Points on a hilly landscape, in no order, each with its height.
A climber steps from a point to the highest of its 2 nearest points, and stops where none of them is higher. Distance is the straight distance between rows; heights are no part of it.
q247 h=350: [196 114  65 170 169 125 116 105 113 125 154 145  68 123 121 101 158 104
 134 132 128]
q718 h=155: [128 114 153 110 136 173 122  96  66  97 147 179 106  68 163 142 148 123
  85  98 134]
q714 h=325: [207 115 112 159 175 110 139 105 132 115 179 117  70 135 114 150 153 134
 145 116 125]
q848 h=393: [166 120 143 144 117  92  99  90 116  97 117 120 101 102  66 122 142 158
 150 138 146]
q228 h=119: [ 53 132 174 101  99  60 146 118 154 102 120 103 180 166 174 172 138 105
 135 134 100]
q218 h=332: [142 147 116 170 147  49 111 168 154 160 135 122 178 162 125 165  83  92
 127 136 140]
q330 h=231: [124 150 120 129  99 177 157 148 155 141  94 138 106 118  95 112 126 121
  84 129 115]
q294 h=562: [159 125 163 123 125 183 141 114 155 127  61  91 128 140  65 122 124 183
 152 148 156]
q104 h=351: [184 149 101 136 141 173 128 176 141 167 119 121  81 116  87 129 104 134
 148 127 173]
q905 h=405: [ 74 130 134  94  94 149 157 145 135  55 134 156 161 148 205 145 187 145
 128  86 150]
q43 h=306: [131 114  94 137 151 124 117 184 163 184 131 121  97 177 133 133  96 124
 151 135  89]
q439 h=653: [155 158 179 126 117  65  82 144 105 161 141 101  87  96  34 106 166 132
 153 140 137]
q701 h=533: [124 144  62 153 118 145 118 116 127 106 127 169 149 140 146 105 134 132
 101 127 167]
q499 h=64: [103 156 192  91 107 119 180 102 103 148 149  68 174  81  91 106 149 101
 108 119 115]
q332 h=515: [145 148 183 112 124  85 146 101  74 132 156 138 102  46  93 149 169 100
  98 115 120]
q823 h=461: [ 99 169 114 145 115  64 118 147 115 109 129 179 176 119 167 168 132  85
  88 130 160]
q642 h=553: [120  90 122 101 157 183 132 131 144 148 181  82 152 173 176 107 115 134
 173 106 117]
q556 h=80: [119 111 199  97 124 119 160  93 153 158 145  63 201 135  89  95 151 120
 160 136 111]
q889 h=341: [137  91  71 134 159 118 109 119 143 150 118  98  77 172 114  96 114 161
 183 157 102]
q526 h=125: [ 86 131 151 115 108  97 127 126 139  94 138 128 196 136 183 142 116 127
 128 130 141]
q19 h=371: [150 106 149 131 142  57  76 119 101 130 149 104 120 118  86 123 118 166
 186 135 132]
q409 h=63: [123 140  94 127 133 160 149 122 113 108 134 184  80 111 169 118 185 103
  82 121 123]
q537 h=281: [153 133  80 166 128 150  89 165 111 171 136 191  98  96 131 114 120  66
 113 111 139]
q539 h=511: [144 135 136 119 132 221 166 142 168 169  85  86 147 153  89  94 121 156
 134 141 150]
q404 h=445: [121 158 159 134  99  75 136 111 123  83 115 149 158  71 127 150 120 128
 104 158 158]
q76 h=355: [129  92  98 120 146  88  79 114  97 153 146  98  78 137  92 106 125 163
 193 132 100]
q521 h=589: [ 71 167  78  77 133 139 153 159 126 156 143 115  84 156 187 151 140 145
 176 120 150]
q751 h=140: [106 127 108 126 130  96 112  81  90  96 156 159 154 108 171 135 134 140
 129 123 154]
q630 h=363: [155 108 147 167 148  66 121 147 191 151 125 126 183 188 120 166  91 137
 150 151 114]
q341 h=524: [ 48 146  50 122 100 105 104 113  87 152 120 150 149 134 133  92 140  96
 110 128 114]
q315 h=501: [ 91 142 116 118  99  92 136 146 149 125 105 161  54 133 142 181 142 111
 123 130  85]
q267 h=477: [ 88 156 135  96 116 100 152  70  71 132 145 144 118  65 130 142 167 111
 101 118 126]
q496 h=104: [ 89 104 167 117  99 128 112 116 139 117  94 110 228 126 126  85  95 142
 132 158 129]
q382 h=127: [135  87 159 133 135  80  91 100 103  82 148 111 182 106 140 117  99 155
 154 146 135]
q877 h=256: [117 142  85 132 128 118  78 158  69 196 137 161 126  79 110 108 105  73
 128 112 144]
q306 h=107: [190 102 161 150 153 128 108 113  98  80 157 131 135 104 136 149 110 140
 126 109 157]
q426 h=323: [125 125  83 121 150 127 151 157 170 151 119 113  68 176 151  90 135 126
 133 157  81]
q37 h=566: [ 95 123  85  99 132 159 127 172 136 117 126 139  89 167 194 135 127 163
 160 121 132]
q720 h=537: [ 92 137 169 123  98  67 140 133 139 122 114 136 111 129 128 187 125 105
 101 123  75]
q932 h=314: [202 143  78 169 150 186 111 169 122 159 134 161  77 102 116 109 117  84
 121 117 169]
q124 h=514: [139 111 146 144 108 133 139  86 166 123  72 108 136 152  64 114 138 171
 133 155 113]
q405 h=251: [153 116 163 160 122  94  89 189 147 164 104 134 173 119  77 126  70 105
 105 132 113]
q493 h=400: [121 124  70 131 124 141 137  65 120  91 105 123  74 133 119  90 160 147
 130 153 115]
q686 h=485: [ 98 173  67 149 102 100  96 138 110 131 105 191 175 113 137 119 119 101
  96 131 183]
q867 h=576: [177 143 186 135 119 103 105 129  87 145 160 123  77  72  48 113 176 110
 114 109 119]
q431 h=498: [103 146 124 145 106  74 130 114 122 113 139 174 129 120 145 166 147  94
  89 115 107]
q766 h=472: [ 84 134  66 141 112 127 121 158 175 122 102 141 152 196 155 112 133 151
 137 134 132]
q472 h=133: [135 118 153 130 144  80 126 106 101  72 174 133 197  83 178 138 119 128
 135 154 166]
q179 h=295: [ 97 100  93 132 127 116 132 147 117  80 146 180 104 159 194 116 190 108
  91 104  67]
q873 h=570: [137 112  77 118 178 178 124 148  98 160 193 107 126 147 178  94 110 126
 152 106 140]
q491 h=209: [105 173 127 127  78 146 150 165 139 143  98 180 101 100 118 147 141  79
  64 115 115]
q279 h=408: [127 152 122 134 130 143 156 159 163 152 146 119 161 159 143 142 112 127
 124 118 145]
q262 h=416: [110 119 113 116 115 135 133  74 126  99 125 110 125 138 132 120 133 170
 158 136 138]
q876 h=512: [160 146 112 136 147 200 162 150 169  81 121 130 112 168 169 148 141 152
 117 120 165]
q65 h=278: [150 106 135 147 146 128 150 133 153 149 158 112 112 149 107 124 134 118
 110 116  70]
q530 h=420: [ 64 142 126  90 102 148 168 143 162 110 132 119 153 172 182 140 166 136
 147 108 127]
q385 h=486: [ 67 167  86 117 105 114 144  82  80 148 128 156 141  92 125 106 171  85
  77 126 122]
q755 h=572: [181 100  99 142 174 162 110 114 118  80 111 118  49 148 138 124 127 136
 147 139 104]
q640 h=227: [162 111 150 146 127 149  79 178 117 160 106 121 162 113  67  93  80 137
 119 122 147]
q931 h=439: [ 84 144 144  97  97 146 151 135 150 110 107 134 111 135 157 162 130 165
 136 123 134]
q236 h=480: [143 152 167 137 101 134 133 129 121  65 111 182 160  75 148 151 122 127
  68 133 173]
q698 h=542: [127 107 119 115 148 177 142 151 172  81 125 118 107 198 201 147 143 167
 163 124 137]
q692 h=120: [127  75 131 154 120 116  74  95 103  85 127 137 169 129 123  98  99 143
 115 123 107]
q759 h=667: [ 97 156  95 102 114 119 150 114 112 165 126 108  83 110  95 120 138 130
 141 134 118]
q898 h=322: [162 125 120 127 160 126 109 182 136 189 149 106 100 135  99 144  89 144
 171 117 137]
q357 h=603: [106 138 120  96 142 155 138 142  93 165 181 113 130 120 167 133 112 123
 143  97 140]
q436 h=529: [167 128 155 151 112 173 105 133 115  85 106 164 142  90 113 128 102 121
  72 110 153]
q998 h=97: [103  91 152 121 114 175 121 120 144 150  98 102 187 153 104  81 104 150
 136 132 109]
q122 h=186: [114 158 148 123 109 130 131 139  88 158 130 172 131  59 117 142 128  72
  67 110 129]
q676 h=604: [150  96 106 108 185 191 108 105 108  81  90  81  68 167 145  96 117 161
 175 149  93]
q730 h=53: [155 122  85 143 144 179 135 104 100 112 119 161  75 109 135  60 172  83
  67 134  96]
q851 h=121: [129  66 170 120 141  99  99  98 111 110 160 100 136 137 143 138 108 160
 168 121  88]
q925 h=748: [125 143 140 120 120  63 115 123 100 166 133 108 102 101  75 135 133 112
 144 128 112]
q595 h=475: [ 99 112 123 104 123 103 116 147 144 127 124 140  54 149 155 179 111 155
 169 129  85]
q67 h=302: [138 171 143 158 139  53 135 182 154 146 109  97 204 121 107 158  93  79
 107 174 163]
q763 h=112: [ 55 161 166  96  81 104 168 112 164 125  91 103 177 148 137 152 138 117
 123 143 119]
q488 h=111: [127  83 178 151 113 102  96 101 119  88 110 110 220 112  92  73 107 139
 106 152 109]
q879 h=591: [178 141 102 165 137 181 112 116 124  82 107 153 133 125 120 126 115 135
 104 119 185]
q174 h=83: [183 143 129 148 137 163 143 147 133 124 140 187  56  88 145 168 145  94
 101 109 146]
q15 h=308: [157 120 128 132 159  74 144  94 129 121 191 126  91 134 152 178 141 142
 161 117 120]
q648 h=619: [ 68 178  85  80 124 135 150 138  95 184 140  98 110 125 142 132 122 118
 155 123 155]
q745 h=309: [109 124  90 136 132 109 159 138 155 118 150 137  91 172 166 113 164 109
 103 132  60]
q770 h=402: [ 99 105 155  87 117 146 116 100 106 126 135  84 161 114 129 102 105 163
 174 127 142]
q954 h=56: [ 62 164 153  89 101  90 157 108  74 162 124  73 169  96 111 126 136  75
 101 131 120]
q415 h=88: [101  87 182  89 118 156 143  99 162 184 102  86 205 172  99  90 128 132
 182 152 107]
q381 h=579: [126  73 102 108 170 184 105 123 107 126 144  80 100 167 159  87 109 152
 174 127  95]
q143 h=146: [100 131 125  93 127 152 126 112  83 104 147 163 111  94 184 152 137 151
 127 107 160]
q416 h=294: [143  90 154 140 154  90 142 122 148 131 171 110  84 152 137 171 132 134
 141 112  57]
q599 h=403: [171 102 161 157 150 125 144 162 190 188 100 122 160 190  95 156 102 146
 148 147 105]
q517 h=96: [179 124 129 162 130 116 115 111 120 107 144 169  97  89 121 151 133 112
 107 115 142]
q454 h=71: [120 117 201 100 118 121 174  68 133 116 162  75 148 107 110 121 160 132
 136 115 100]
q49 h=457: [159 130 171 123 136 165 168 160 177 207  93  93 154 165  76 134 116 156
 157 144 136]
q334 h=422: [203 128 164 150 136 187 130 153 163 111  89 132  86 125  93 165 104 139
 112 121 140]
q428 h=230: [140 135 119 149  95 136  81 171 105 180 103 148 124  83  64  94  92  93
 111 115 129]
q430 h=275: [112 145 154 147 108  74 116 156 148 138  90 124 193 118  97 132  87 111
 100 156 125]
q503 h=458: [ 85 105 158  94 117 116 111 145 138 108 130 131 117 152 185 181  97 167
 173 117 117]
q94 h=497: [ 48 145  50 119  98 126 115 129 133 150 101 127 155 165 137  82 125 140
 138 140 125]
q778 h=469: [199 149 143 147 157 211 173 122 162  85 109 109  95 141 115 145 137 135
  96 124 143]
q58 h=115: [175  78 187 126 166 135 108 108 117  96 166  83 153 136 137 140 110 160
 170 114 140]
q783 h=73: [168 129 103 132 169 181 126 149 111 114 134 195  37 100 193 141 169  92
 106 119 143]
q486 h=378: [163 113  89 160 143 151 132  87 123  99 134 123 115 144 111  97 148 127
 106 130 112]
q323 h=102: [ 97 132 179 118  92 136 158 126 193 139  66 125 194 167 119 141 121 152
 134 158 128]
q582 h=255: [137 134 140 144 114 131 150 127 149 157 121 106 148 125  65 101 131 117
  93 123 104]
q704 h=417: [156 131 160 131 115  76 108 101 116  64 102 134 130  70 100 140 114 169
 146 166 175]
q980 h=380: [149 167  80 130 142 158 148 154 153 146 139 127 107 142 141 144 114 149
 143 128 185]
q230 h=441: [128 125 104 163 129 131 135 124 185 127 125 118 197 192 139 112 119 142
 132 138 146]
q146 h=168: [128 150 138 114 143 174 133 125  71 150 156 179 139  51 148 126 147  97
  68  95 172]

Where does a climber stop that starts at each point below?
q405 => q294
q889 => q879
q334 => q925
q472 => q262
q428 => q341
q898 => q341
q582 => q262
